Each row is a point on a landscape with many valleys, with its height.
From any point a ball rolls to the lowest of the 4 points nearest to it. It stops when none of these is lower. Distance is the straight distance between rows; heights are no part of it.
q_778 height 55.1: [185 158 143 114 131 190 153 136 115  71 128 147 123 135 149 140 133 139
 121 148 137 117 129 137 149 121  99 118 123  86 146 158 119  67  93 123
 151]
q_437 height 9.3: [ 67  97  99 141 124  90 103 120 123 183 126 126 138 107 114 137 124 128
 127 100 117 126 144 137 108 124 142 127 140 162 135  88 131 189 153 177
 113]
q_816 height 43.7: [150 131 161 107 122 158 133 129 113 137 142 146 117 128 132 137 131 115
 132 135 138 122 162 148 139 126 127 140 153 124 133 118 122 107 117 147
 134]
q_190 height 7.3: [ 63 115 133 147 135  97 125  70 119 170 159 115 104  94 150 104  75 156
 151  44 144 145 149  82  76 154 187 144 181 164 120  69 134 178 173 188
 109]
q_793 height 8.8: [ 89 133  95 128 137  98 108  79 114 153 159  92  98  69 122  95  65 143
 118  50 152 159 132  79  69 144 174 157 164 141 131  86 157 144 185 167
 100]
q_947 height 41.2: [105 108 116 134 123 100 117 151 124 160 127 141 140 123 119 139 147 107
 126 145 108 122 142 155 142 127 128 124 118 146 119 122 136 149 129 137
 126]
q_855 height 20.8: [174 149 117 119 132 158 142 140 120  90 111 139 132 126 137 129 133 127
 114 144 118 133 123 142 135 119  97 115 109  93 138 166 130  73 111 101
 148]
q_224 height 14.4: [143 124  84 152 130 102 115 159 141 113  95 113 138 115 119 123 149 104
 103 146  89 156 100 136 133 105  97 113  69 115 117 178 141  96 142  75
 136]
q_249 height 45.2: [161 154 161 154 102 158 156 160 159  83  99 135 132 220 133 116 185 155
 170 190 145  91  58 106 170 145 109 110  90 104 106 175 122 109  75  57
 134]
q_675 height 11.5: [163 142  63 114 157 123 103 109 129 100 103  92 126  70  94 103  78 115
  64 100 116 176 111 142  97  92  89 141 107  91 148 159 139  63 162  95
 139]
q_814 height 12.2: [100 116 174 101 121 137 125  84 116 157 171 137 108 123 147 124  91 138
 158  74 155 122 177 109 111 144 167 139 191 153 122  69 118 161 142 178
 114]
q_160 height 40.5: [133 114 169 146 117 136 149 157 134 143 133 154 133 176 131 135 184 124
 156 188 112  96 130 152 176 145 150 131 114 139 101 144 122 137  86 117
 134]
q_228 height 46.6: [134 127 137 159 109 103 133 175 152 128 103 132 141 177 129 123 190 124
 143 193  99 112  86 125 154 132 127 123  78 137  87 167 137 140 107  72
 131]
q_846 height 8.4: [ 46  87 111 156 119  87 110 109 131 197 123 125 142 108 122 142 125 146
 136  89 119 122 146 128 101 133 151 127 146 174 141  81 123 209 158 192
 115]
q_57 height 27.3: [137 145 177  86 131 150 133  86 106 124 183 118  94 108 134 122  74 116
 142  77 171 141 170  84  96 142 155 151 196 127 135  87 128 124 151 159
 117]
q_561 height 35.1: [178 173 131  79 158 166 135 102 106  73 137 113 110  90 126 122  66 119
  87 106 157 154 139 114  93 112 107 143 152  91 165 134 126  73 135 128
 142]
q_30 height 45.0: [158 146 163  92 132 164 134 117 104 112 138 140 111 119 134 133 109 116
 119 122 149 131 156 132 119 121 121 147 163 110 147 119 121  98 123 143
 141]
q_461 height 61.8: [115 105 143 138 118 117 133 150 129 158 131 147 139 148 128 145 163 112
 147 170 107 107 141 157 156 139 144 126 118 148 109 126 128 154 101 134
 127]
q_669 height 9.6: [ 75  98 128 125 125 111 112 107 122 181 138 137 128 116 131 136 117 133
 146  94 127 118 160 135 114 132 151 124 160 164 132  77 122 182 147 178
 116]
q_658 height 7.7: [ 43  93  83 169 126  69  89  98 132 188 114 107 137  84 111 130 104 154
 107  77 123 140 130 108  83 126 144 136 137 164 146  84 138 203 179 197
 110]
q_624 height 13.6: [104 108 184 103 116 146 130  89 117 163 168 143 111 137 150 135 105 141
 163  87 151 117 181 122 125 145 167 138 196 155 124  64 108 165 133 176
 117]
q_599 height 2.4: [198 171  97 105 151 170 136 135 123  45 115 128 131 113 142 121 102 144
  96 122 131 143 113 135 135 103  81 101  99  73 155 169 123  51 121  95
 150]
q_640 height 19.0: [156 135 100 137 129 127 129 153 131 110 103 129 135 120 128 125 146 112
 111 148 103 140 114 145 135 110 103 118  94 109 122 172 134  91 130  86
 140]
q_584 height 31.3: [115  93 186 111 111 155 142 120 120 165 153 156 128 158 142 149 147 126
 162 139 131  99 177 162 165 144 159 131 168 157 125  90 110 154  96 166
 128]
q_607 height 25.0: [147 157 136  89 143 143 122  95 105 115 160 104  95  80 119 109  62 110
 115  82 167 160 147  94  80 130 138 163 177 113 154 107 139 102 164 141
 120]
q_927 height 39.7: [138 115 184  99 116 162 138 121 115 140 149 153 116 143 140 142 137 127
 147 135 141 108 171 149 150 137 142 141 166 134 130 101 117 123 107 161
 132]
q_444 height 9.1: [104  87 184 132 115 146 152 133 138 170 151 160 136 180 141 152 169 130
 169 166 120  89 161 168 185 155 167 129 147 168 111 102 114 171  77 160
 130]
q_24 height 41.5: [177 157 144 100 138 173 140 128 106  87 126 139 115 121 138 135 115 129
 111 129 139 128 141 138 124 113 104 130 141  94 151 143 123  75 114 129
 148]
q_764 height 6.8: [186 138  51 135 152 122 119 132 145  74  85 102 141 107 123 112 111 127
  90 111 104 171  93 131 133  90  72 104  64  82 134 193 128  54 148  54
 136]
q_168 height 9.9: [ 51  79 135 152 121 102 124 111 137 204 130 137 151 130 135 162 139 143
 157 105 111 108 158 141 123 142 153 120 152 180 135  79 110 215 133 186
 120]
q_869 height 14.7: [183 160 119 115 139 169 135 133 118  77 114 134 126 117 140 129 118 129
 104 133 126 138 128 142 128 108  93 114 116  88 146 163 125  61 119 104
 146]
q_637 height 58.1: [184 186 153  68 163 180 144 102 101  49 151 111  97  98 139 133  53 126
  91 106 173 150 140  96  96 114 110 143 166  88 171 133 115  73 119 141
 141]
q_499 height 11.1: [200 181  98  85 171 168 131 114 116  42 125 116 121  92 130 115  64 141
  75 104 146 160 122 126 109 100  87 119 119  65 170 155 122  50 132 107
 149]
q_615 height 10.6: [104 137  85 115 134 100  97  90 122 150 143  90  96  62 102  98  65 127
  98  63 146 161 126  95  74 129 155 158 151 133 139  93 159 128 187 150
 102]
q_300 height 8.6: [ 64  88 169 129 119 127 131  88 135 193 145 143 125 137 156 144 121 155
 172  76 128 111 172 124 119 151 170 122 186 179 129  61  99 200 135 192
 124]
q_120 height 46.3: [123 116 105 160 122  70 122 176 152 128 101 115 149 143 120 126 180 110
 118 182  92 142  84 128 141 113 112 122  61 139  98 165 142 143 135  71
 129]
q_812 height 16.4: [119 140 116 104 138 121 107  92 112 139 147 113 102  80 112 102  74 114
 113  76 155 153 141 110  81 128 146 153 164 128 139  97 148 121 171 148
 111]
q_103 height 57.1: [193 173 132  91 149 186 146 128 111  45 129 137 121 120 148 134 103 146
  98 124 147 130 127 132 134 106  93 116 123  77 159 154 112  56 107 127
 154]
q_246 height 15.6: [188 171  92  92 165 159 123 103 119  70 121 106 122  81 118 109  67 125
  76 101 141 167 122 131  97 102  90 132 126  76 163 153 126  56 147 103
 145]
q_586 height 37.8: [163 140 156 134 123 165 152 148 121 106 123 148 126 154 142 140 163 125
 138 167 124 108 131 146 156 130 121 123 120 106 126 156 119  93  91 116
 146]
q_938 height 8.9: [ 87 125  79 123 132  93  87  94 121 158 135 100 112  68 100 103  75 131
  94  71 139 156 125 110  79 122 149 154 145 141 135  92 155 143 181 163
 107]
q_948 height 22.6: [ 80  82 171 123 113 138 135 106 137 185 150 154 135 152 152 158 140 141
 173 107 126  98 174 151 150 150 170 120 173 182 125  67 103 196 113 183
 122]
q_299 height 6.0: [ 86 133 138 132 137 105 137  65 104 142 196 106  96  86 154  97  66 148
 159  42 158 157 159  58  78 166 197 149 189 150 118  80 138 147 174 175
 105]
q_184 height 56.5: [ 41  69 127 193 124  58 132 142 145 206 118 118 190 139 116 182 177 130
 146 166  89 105 130 138 130 152 143 110 107 180 130 103 113 252 125 166
 125]
q_137 height 34.5: [162 167 165  76 145 164 135  95 102  94 164 105  93  92 131 124  64 114
 113  91 175 152 148  82  88 128 134 155 185 108 157 114 128  95 144 144
 126]
q_235 height 31.4: [120  99 186 128 113 155 150 136 129 156 155 158 132 173 137 147 169 128
 161 165 125  96 163 165 180 148 162 130 144 150 114 110 115 145  79 153
 129]
q_484 height 14.1: [ 87  99  93 132 124  87 106 130 118 169 124 128 138 107 108 134 124 114
 117 119 112 128 143 146 115 116 130 129 127 150 130 103 135 164 147 161
 118]
q_923 height 71.2: [103  97 147 149 121 103 138 157 138 164 134 147 148 167 128 149 175 120
 153 183  97  98 135 159 165 149 155 123 114 160 100 122 123 178  99 133
 126]
q_334 height 9.0: [ 48  85  92 167 121  72 106 126 133 196 115 118 157 106 109 155 136 136
 122 106 110 125 136 132 107 126 139 123 127 168 140  92 127 215 157 186
 112]
q_597 height 50.5: [ 63  73 110 177 123  56 125 158 139 186 125 113 178 139 110 166 164 126
 135 172  89 114 124 141 136 138 139 111  95 172 120 117 124 232 123 145
 122]
q_854 height 44.6: [144 131 148 153 113 129 146 164 140 120 114 140 134 175 136 124 184 121
 147 186 109 107 101 131 162 136 126 123  92 127  98 168 132 117  98  86
 136]
q_307 height 42.6: [178 150 144 136 123 172 156 149 123  80 116 145 127 159 145 138 160 142
 137 159 129 108 110 130 161 129 109 108 110  91 131 173 122  77  88 100
 144]
q_828 height 46.0: [108  93 159 126 122 135 137 136 129 168 146 159 134 155 136 148 162 122
 156 154 116  98 164 161 164 147 155 128 143 158 114 102 118 163 100 157
 125]
q_316 height 21.5: [162 141 110 127 129 146 133 143 121 106 112 138 129 119 127 126 136 113
 111 141 116 135 127 146 132 114 100 122 109 105 137 164 131  81 123 100
 144]
q_92 height 44.9: [163 161 143 148  97 141 141 164 179  67  74 127 144 222 128 107 185 156
 165 188 153  98  32  89 164 135  90 111  78 113 103 172 124 117  90  31
 126]
q_695 height 40.0: [157 136 165 142 114 158 157 154 131 120 127 152 130 171 138 135 175 129
 151 179 122  99 122 141 166 140 128 124 110 116 114 159 123 102  85 109
 139]
q_463 height 45.9: [158 147  93 151 119 107 123 158 175  81  64 103 147 165 133 115 176 135
 132 166 118 143  43  94 151 111  82 107  44 117 108 194 136 107 130  19
 124]
q_53 height 37.3: [139 128 142 106 126 144 126 129 112 137 135 147 122 118 124 130 125 108
 126 128 132 126 157 147 128 121 124 142 147 124 134 118 133 114 125 142
 127]
q_718 height 9.8: [ 75 102 101 132 128  95 101 108 123 180 134 126 127  98 118 128 106 131
 124  88 129 132 145 130  99 125 147 135 147 156 135  86 136 181 161 175
 112]
q_556 height 13.5: [163 150  81 106 152 136 107 109 123 102 108 103 123  75 105 103  76 112
  74 102 127 170 122 140  95 102  94 142 121  91 156 149 138  67 158 101
 139]
q_872 height 11.7: [106 140 113 111 136 112 107  86 113 145 159 104  95  78 118 100  65 122
 121  65 159 154 141  89  78 136 164 158 168 137 133  87 149 133 176 155
 104]
q_269 height 29.5: [203 179 113  85 162 181 138 122 114  34 123 123 121 105 144 120  79 149
  83 112 147 141 125 128 128 102  85 113 119  70 161 155 119  52 118 111
 154]
q_535 height 6.9: [201 162  59 107 167 148 115 121 129  49 100 108 135  93 125 109  76 140
  72  97 126 171 107 134 123  90  72 106  85  61 153 176 123  38 141  77
 143]
q_643 height 45.5: [162 157 118 152 112 125 138 163 172  78  73 117 145 188 136 116 181 145
 152 179 133 120  42  94 156 129  91 110  63 116 101 185 133 106 110  30
 126]
q_192 height 12.8: [ 92 108 132 114 123 118 113 108 117 168 140 137 122 115 126 129 108 126
 138  93 135 123 156 136 113 131 149 135 160 155 128  81 131 163 147 167
 114]
q_115 height 19.7: [109 106 164 103 119 143 122 106 117 161 152 145 118 130 134 136 113 126
 150 101 141 116 172 137 127 136 154 138 175 151 127  79 116 156 131 169
 119]
q_336 height 45.8: [156 155 121 140 102 115 114 157 196  66  45 112 153 207 121 109 188 148
 150 187 150 116  10  84 159 120  72 120  61 129 102 169 125 130 111   8
 122]
q_195 height 46.2: [ 92  89 143 127 121 121 128 126 130 181 137 149 138 141 132 153 146 124
 154 134 117 105 165 157 149 142 156 125 150 167 121  89 116 183 112 170
 120]
q_262 height 20.2: [105 100 179 102 114 152 131 108 123 164 155 154 118 141 141 146 127 130
 158 110 138 108 180 142 141 142 158 132 176 157 124  78 111 162 117 177
 121]
q_638 height 10.7: [ 82 116 128 119 127 111 112  94 118 172 150 128 114 100 132 116  92 134
 141  71 147 134 157 111  89 136 159 140 171 155 127  76 130 170 162 175
 110]
q_501 height 42.7: [170 161 172 145 105 179 176 159 154  55 121 135 124 228 135 121 176 165
 173 181 161  83  62 109 183 145 109  97 102  77 122 179 111  94  56  73
 136]
q_481 height 11.2: [111 112 116 115 127 116 111 128 117 159 133 139 128 115 114 129 125 112
 125 118 121 124 150 152 125 124 132 131 143 146 132 106 134 148 138 152
 120]
q_933 height 12.0: [ 49  75  95 174 119  70 115 133 131 198 118 120 167 113 114 165 147 132
 129 127 100 120 135 138 121 132 137 115 120 170 138 100 123 223 146 180
 117]
q_207 height 23.2: [ 81  90  76 154 121  69 101 150 128 172 122 115 149 103  99 142 137 115
 104 130 100 135 124 147 120 114 123 120 101 151 129 124 138 179 154 150
 115]
q_612 height 41.7: [139 126 199 151 113 160 168 152 144 125 144 151 125 208 136 135 197 139
 164 193 127  85 117 140 186 152 147 129 121 122 100 150 120 121  63 114
 140]
q_377 height 44.3: [176 164 138 148 106 160 155 164 163  58  92 127 135 205 140 118 172 155
 164 178 150 104  55  97 172 139  96  96  82  93 112 182 122  94  83  50
 131]
q_667 height 11.6: [148 124  71 143 135 103 116 147 137 108  93 106 139 105 110 118 135 109
  90 132  93 164 105 141 126  98  85 120  76 107 127 178 138  82 148  74
 131]
q_152 height 8.0: [ 69 105 165 131 124 123 126  75 126 175 166 134 114 121 158 124  97 156
 167  59 145 126 169 101  97 152 177 131 193 171 120  63 114 188 153 186
 116]
q_221 height 6.7: [186 154  88 124 145 151 133 139 128  78 101 123 139 112 135 122 117 132
 100 126 114 147 108 137 131 106  83 109  94  81 142 178 125  59 129  83
 146]
q_895 height 20.4: [123 121 106 117 128 117 107 131 118 144 124 130 127 107 110 121 120 105
 109 123 120 139 139 153 113 114 118 137 129 130 133 126 140 121 150 131
 123]
q_813 height 14.6: [116 123  73 120 134  99  93 118 123 144 123 105 121  74  87 111  94 107
  83  99 119 157 122 143  97 106 119 142 124 122 140 123 147 114 172 132
 120]
q_161 height 7.4: [ 76 120 166 135 137 114 141  61 111 151 199 118 100 107 165 107  74 156
 169  48 153 144 172  63  89 167 198 141 205 162 113  67 120 169 163 186
 114]
q_198 height 46.9: [139 131 172  90 120 159 131 112 109 134 146 143 109 123 135 133 113 121
 134 115 148 127 170 135 125 131 133 145 171 128 138 100 122 118 126 159
 127]
q_991 height 18.3: [144 146 110 102 138 138 111 112 113 126 128 121 116  86 110 109  89 108
  97 103 137 154 138 132  94 117 117 148 144 114 145 123 138  97 155 132
 131]
q_407 height 17.9: [ 73  97  74 146 125  75  90 127 121 168 123 112 135  86  96 130 117 122
  99 100 116 139 126 138 103 113 129 129 123 148 138 103 139 173 168 165
 108]
q_342 height 36.2: [ 72  89  97 165 124  69 118 153 129 180 123 125 164 126 116 158 155 119
 129 151  95 121 128 146 132 133 136 116 105 167 123 115 129 206 130 153
 120]
q_928 height 8.2: [ 64 101 141 132 124 111 120  89 128 186 146 137 124 120 146 136 109 147
 157  73 136 118 165 121 105 142 165 126 179 173 129  68 113 192 150 187
 115]
q_209 height 15.5: [135 131  74 116 146 112  95 111 123 124 114  98 118  67  91 106  79 102
  76  96 124 167 116 137  90 103 111 150 125 108 147 132 146  92 172 116
 125]
q_141 height 6.5: [ 80  88 118 149 126  83 120 148 133 179 128 139 157 137 118 151 156 116
 139 151 100 109 139 154 144 135 142 116 115 164 119 111 125 192 123 152
 122]
q_721 height 36.8: [138 117 181 132 114 161 155 142 128 136 144 157 125 163 136 141 167 125
 151 168 121 100 151 158 170 142 141 135 134 130 116 132 119 118  84 140
 137]
q_173 height 42.5: [159 143 160 155 111 151 156 161 150 103 112 143 130 191 142 123 183 138
 155 186 124  97  95 127 167 145 122 118 100 114 103 172 125 106  80  83
 139]
q_931 height 86.0: [ 88  95 133 162 127  66 128 170 141 163 123 129 164 164 122 147 181 122
 142 189  88 107 114 144 152 140 140 117  85 167  96 129 128 198 114 119
 125]
q_416 height 46.1: [155 141 114 154 118 120 137 169 148 106  92 126 139 159 135 121 177 122
 134 177 107 126  81 118 151 125 104 116  71 119 102 181 134 108 117  60
 134]
q_303 height 75.0: [192 186 153  69 159 187 146 111 102  36 145 121 110 107 149 132  72 139
  87 113 168 140 134 114 112 106 100 129 147  79 165 140 112  68 112 141
 152]
q_508 height 7.8: [169 136  66 133 149 123 109 133 137  95  93 104 135  90 112 113 108 116
  75 114 104 174 105 144 115  92  81 123  84  88 136 176 130  67 150  78
 139]
q_153 height 23.8: [107 110  97 130 127  96 106 144 122 157 124 132 137 106 107 132 135 102
 111 132 106 133 134 155 122 114 123 127 118 138 124 128 139 142 144 132
 123]
q_301 height 25.1: [143 127 118 137 126 129 126 153 124 131 114 136 136 129 122 130 153 106
 121 150 105 128 130 148 137 119 113 127 111 123 120 152 134 106 124 105
 135]
q_646 height 14.8: [ 99 117 151 103 121 127 111 100 118 163 153 140 114 114 136 125 104 128
 145  91 143 125 165 128 110 134 153 137 175 150 131  79 125 158 146 172
 112]
q_165 height 40.4: [171 148 155 139 115 173 162 154 128  93 123 148 125 170 143 138 171 137
 148 173 129 102 112 138 165 133 121 117 109 100 124 173 121  86  80 104
 142]
q_751 height 7.9: [ 75 120  77 138 138  78  90  81 120 161 138  92 102  59 110  97  66 149
 103  56 144 161 121  83  73 136 164 158 148 151 129  84 161 158 191 176
  98]
q_430 height 56.0: [ 74  81 130 149 124  97 129 139 135 189 132 139 156 144 130 160 158 124
 156 150 105 102 149 157 150 147 154 117 129 176 122 101 115 206 116 164
 119]
q_200 height 27.8: [160 155 138  95 140 157 123 111 108 110 137 129 111  99 125 120  92 110
 106 111 146 144 151 130  99 113 116 147 159 107 154 124 134  90 140 135
 138]
q_690 height 59.3: [199 175 123 112 132 184 157 150 119  39 118 138 127 144 152 133 132 155
 124 138 141 113 105 126 161 116  86  93 100  70 146 174 117  54  91 105
 148]
q_819 height 38.0: [103 103  98 155 126  71 119 169 134 152 119 123 152 132 114 138 164 106
 118 168  94 130 115 144 142 123 126 119  84 150 104 143 140 162 131 108
 125]
q_229 height 38.2: [145 146 178  80 132 168 134  97 103 114 168 129 100 109 137 127  87 113
 129  99 166 139 166 103 104 130 140 153 187 121 143  96 122 113 138 158
 122]
q_887 height 57.7: [ 47  71 136 175 121  85 135 133 148 209 126 129 176 146 125 179 170 132
 156 151  93  99 143 147 141 154 154 116 129 184 134  94 107 243 119 174
 128]
q_783 height 16.6: [136 125  84 122 135 110 101 131 123 131 113 114 128  84  98 117 103 102
  86 112 113 160 126 148 105 102 104 134 119 116 139 143 142  99 158 111
 128]
q_163 height 9.2: [158 137  74 150 131 108 125 155 150  96  85 106 142 123 124 119 153 117
 105 147 100 162  78 121 139 103  86 107  56 108 115 191 137  83 138  50
 132]
q_286 height 6.6: [148 154 154  87 139 153 129  97 106 118 160 116  97  95 126 113  77 112
 117  92 168 151 155 103  91 131 135 154 178 121 147 105 133 106 149 147
 123]
q_619 height 18.9: [124 132 105 109 133 120  99 119 118 141 130 121 117  90 105 115 100 107
 101 102 132 146 138 143  98 113 124 144 144 125 141 113 147 117 160 135
 122]
q_402 height 48.0: [109 113 134 164 116  69 128 178 152 139 114 126 152 170 121 124 193 125
 133 201  92 116  89 125 152 128 128 122  71 158  87 153 135 170 116  80
 128]
q_118 height 6.1: [193 156  75 116 150 151 127 135 130  57  98 120 138 109 133 117 105 137
  95 115 119 156 106 133 131 101  77 101  82  74 142 180 124  50 130  72
 143]
q_639 height 49.8: [204 181 116  94 149 193 149 135 113  20 129 133 120 122 151 134 102 158
  99 122 147 125 115 130 151 100  82  98 105  64 156 161 113  47 100 117
 153]
q_259 height 10.0: [ 86 123 103 124 132  99 100  90 116 162 148 111 107  84 117 109  80 133
 120  65 145 145 136 103  80 130 161 147 163 147 133  80 147 157 174 166
 107]
q_988 height 80.8: [ 83  86 145 158 124  85 135 160 142 176 132 138 164 167 126 152 174 126
 152 188  96  97 128 149 161 152 151 120 104 169  96 118 124 201  97 132
 126]
q_759 height 39.2: [162 141 147 104 131 161 130 128 112 110 130 141 118 115 130 129 113 115
 115 129 137 133 150 144 122 117 113 137 147 111 144 134 127  92 125 134
 140]
q_571 height 7.6: [ 53 109  84 161 132  72  96  87 126 174 130  94 114  69 117 106  76 162
 106  57 135 152 124  84  70 136 166 149 151 159 137  86 148 181 188 189
 106]
q_810 height 21.2: [129 120  93 148 123  97 119 158 134 129 112 122 141 120 115 124 150 100
 109 155  93 143 112 146 134 110 106 120  85 129 115 159 140 116 139  95
 131]
q_7 height 36.5: [112 102 178 145 115 136 152 148 141 159 146 158 137 188 134 144 185 127
 165 186 114  86 142 163 185 159 161 127 126 156  98 124 119 158  72 138
 131]
q_724 height 9.5: [165 140  88 122 144 135 117 133 126 104 106 120 129 101 115 118 112 111
  87 123 110 154 118 141 112 102  88 124 106  94 140 165 132  71 142  96
 143]
q_598 height 29.3: [131 149 154  91 132 138 123  89 105 129 169 116  96  94 129 114  73 116
 132  79 167 149 158  90  90 135 154 154 183 126 138  90 138 122 157 156
 111]
q_446 height 58.8: [ 81  82 157 135 122 122 138 127 141 190 137 150 150 154 139 160 160 132
 166 147 112  94 163 162 163 152 161 120 150 179 117  88 111 197  99 171
 123]
q_780 height 36.6: [125 114 147 112 122 141 127 126 118 153 138 145 124 127 126 136 138 116
 134 134 127 115 161 153 137 128 137 137 146 140 124 111 125 134 119 149
 126]
q_930 height 6.3: [181 150  78 137 134 138 131 150 143  76  91 120 142 127 135 122 137 131
 110 135 113 153  91 125 142 110  81  94  70  88 127 191 131  68 129  56
 137]
q_362 height 47.0: [167 143 117 147 121 146 142 159 135  99 107 138 138 148 140 129 161 123
 132 161 111 126 102 133 147 126 105 112  91 105 116 181 132  87 110  83
 140]
q_129 height 7.5: [ 54 111 105 155 133  80 110  83 127 177 134 107 114  78 134 111  85 162
 126  53 141 146 133  85  70 140 172 146 160 165 131  79 141 189 183 195
 110]
q_31 height 11.8: [160 146 109 113 140 144 116 124 116 107 116 128 125 101 118 122 105 111
  93 120 126 149 133 147 111 110 101 135 129 100 143 146 136  81 139 112
 143]
q_12 height 49.4: [ 95  88 166 141 120 126 145 139 140 173 140 154 145 170 133 152 170 124
 162 169 104  89 152 165 173 154 163 124 138 168 109 103 117 181  88 152
 126]
q_415 height 26.0: [137 137 128 102 133 137 113 117 110 137 134 131 118 102 115 119 106 107
 115 111 139 141 151 136 107 121 128 146 152 122 139 115 130 112 143 140
 127]
q_826 height 43.5: [132 125 164 157 114 125 147 166 142 135 127 147 138 187 132 126 190 124
 155 198 109  95 109 139 170 144 139 126 101 137  89 151 126 136  82  97
 136]
q_743 height 14.9: [145 134 109 112 135 133 109 123 114 128 122 125 121  93 113 118 107 106
  99 120 125 145 137 144 107 110 109 139 134 115 141 131 141  95 149 120
 136]
q_547 height 42.3: [145 128 150 144 118 138 146 157 129 131 122 151 133 158 134 135 176 114
 145 176 109 110 128 142 160 135 130 125 112 124 108 154 128 113  95 110
 137]
q_17 height 45.7: [190 162 104 140 121 159 149 159 150  55  90 125 139 162 145 124 153 147
 139 155 133 128  75 110 162 127  86  87  70  84 122 191 127  72 103  50
 130]
q_863 height 19.9: [113 109  81 134 128  92  99 144 124 148 117 121 136  98 100 125 127  99
  99 125 101 146 125 150 117 107 112 132 110 133 125 132 143 130 154 128
 122]
q_881 height 8.3: [ 51  95 128 146 127  97 116  92 133 196 130 132 129 112 137 137 110 150
 146  72 128 120 155 118  95 140 162 127 167 174 135  72 118 205 161 195
 116]
q_565 height 12.9: [103 144 129 116 134 113 119  80 107 144 171 106  94  85 132 102  64 130
 136  59 162 154 152  77  81 146 170 154 179 140 130  80 146 139 172 162
 103]
q_11 height 54.9: [173 149 172 104 128 184 153 123 108  91 134 147 116 134 143 141 127 132
 121 147 144 118 148 142 142 120 111 134 145 101 146 142 116  79  97 141
 147]
q_44 height 44.2: [154 148 148 159 108 136 143 167 158 100 100 135 139 196 136 117 187 140
 157 191 123 104  69 109 163 135 114 115  79 120  98 179 127 113  95  58
 135]
q_233 height 33.7: [154 135 140 126 125 155 140 144 119 116 122 146 128 138 136 137 150 118
 129 157 121 117 137 148 144 125 117 129 125 113 125 147 124  98 105 121
 142]
q_167 height 9.4: [100 133 154 108 134 126 125  80 107 148 180 120  97 105 144 109  74 135
 152  59 163 142 162  84  92 151 178 148 190 145 125  72 127 153 162 172
 107]
q_80 height 60.2: [ 53  69 155 157 122 111 143 126 150 208 131 142 163 163 143 177 171 134
 168 148  98  91 154 158 158 165 165 117 146 191 125  87 102 230 101 179
 130]
q_472 height 48.8: [131 123 122 153 124 102 131 168 139 134 111 135 140 151 126 129 177 107
 133 178  95 120 105 138 146 124 125 125  82 136 100 165 138 129 117  86
 130]
q_428 height 43.6: [170 167 162 142 101 167 162 163 169  51  99 132 135 241 124 115 176 169
 180 187 172  87  42 100 178 147  99  96  92  86 113 173 113 107  63  48
 128]
q_488 height 45.6: [134 146 135 157 103  94 122 170 178  98  73 120 147 191 125 110 203 139
 143 194 122 116  38  95 150 120  98 124  58 141  90 176 137 140 115  33
 126]
q_841 height 45.1: [148 147 131 157 110 113 136 171 163 104  90 128 142 185 134 116 192 133
 148 188 115 113  64 107 153 130 109 121  73 127  94 179 134 124 108  47
 132]
q_747 height 41.9: [165 152 177 151 109 180 176 156 143  81 128 143 125 210 140 131 188 153
 166 188 146  84  92 122 179 146 119 108 108  91 119 173 115  94  60  93
 143]
q_977 height 29.8: [160 166 121  87 154 152 119  96 111 100 138 107 105  79 113 112  61 110
  93  93 162 165 139 109  78 119 120 150 160 100 162 123 137  81 155 125
 129]
q_181 height 10.2: [196 195 140  55 172 190 151 114 101  17 151 116 102 103 152 129  61 142
  79 107 172 141 130 106 114 101  97 127 144  74 170 142 112  58 109 143
 148]
q_731 height 43.8: [181 163 156 136 115 191 174 155 130  49 124 144 119 187 145 138 164 159
 156 167 148  98  91 124 179 134 105  96 102  76 131 181 115  73  68  99
 144]
q_451 height 41.3: [155 135 188 154 111 166 169 155 141 108 132 150 124 204 133 133 190 137
 165 188 131  85 107 133 178 147 130 124 113 110 111 162 118 105  68 101
 142]
q_861 height 16.5: [ 93 104  68 130 124  82  86 128 119 155 123 110 128  85  88 119 107 114
  88 102 114 149 123 142 102 110 120 137 119 136 135 118 145 145 171 142
 115]
q_735 height 14.5: [119 144 174 101 133 138 140  74 101 120 205 107  91  97 150 115  67 126
 158  59 174 147 172  53  95 164 181 153 206 128 128  83 128 130 158 168
 110]
q_580 height 48.5: [115 114 147 156 119 100 134 169 143 147 122 139 142 179 130 130 190 123
 149 195  99 100 108 140 164 142 137 126  92 150  85 147 132 158  94 100
 132]
q_210 height 11.9: [119 131  81 111 136 103  89 101 120 144 131 100 106  66  93 102  77 113
  88  79 139 158 127 119  83 114 129 154 142 120 141 113 152 115 177 138
 112]

Call two points neighbours if one is among the 4 nearest of the other. Go from one point of each pair to the other, from neighbour to neighbour, staying as low as possible. Name the highest point that can't be avoided.
q_481, q_299 => q_484
q_141, q_444 => q_342
q_599, q_299 => q_209

Two balls start at each pair of points below. Name the first point that both come to, or write none.
q_813, q_615 => q_751
q_209, q_812 => q_751
q_362, q_810 => q_224

For each start below, name the point where the ball stops.
q_565 => q_299
q_783 => q_299
q_334 => q_299
q_259 => q_299
q_249 => q_599
q_690 => q_599
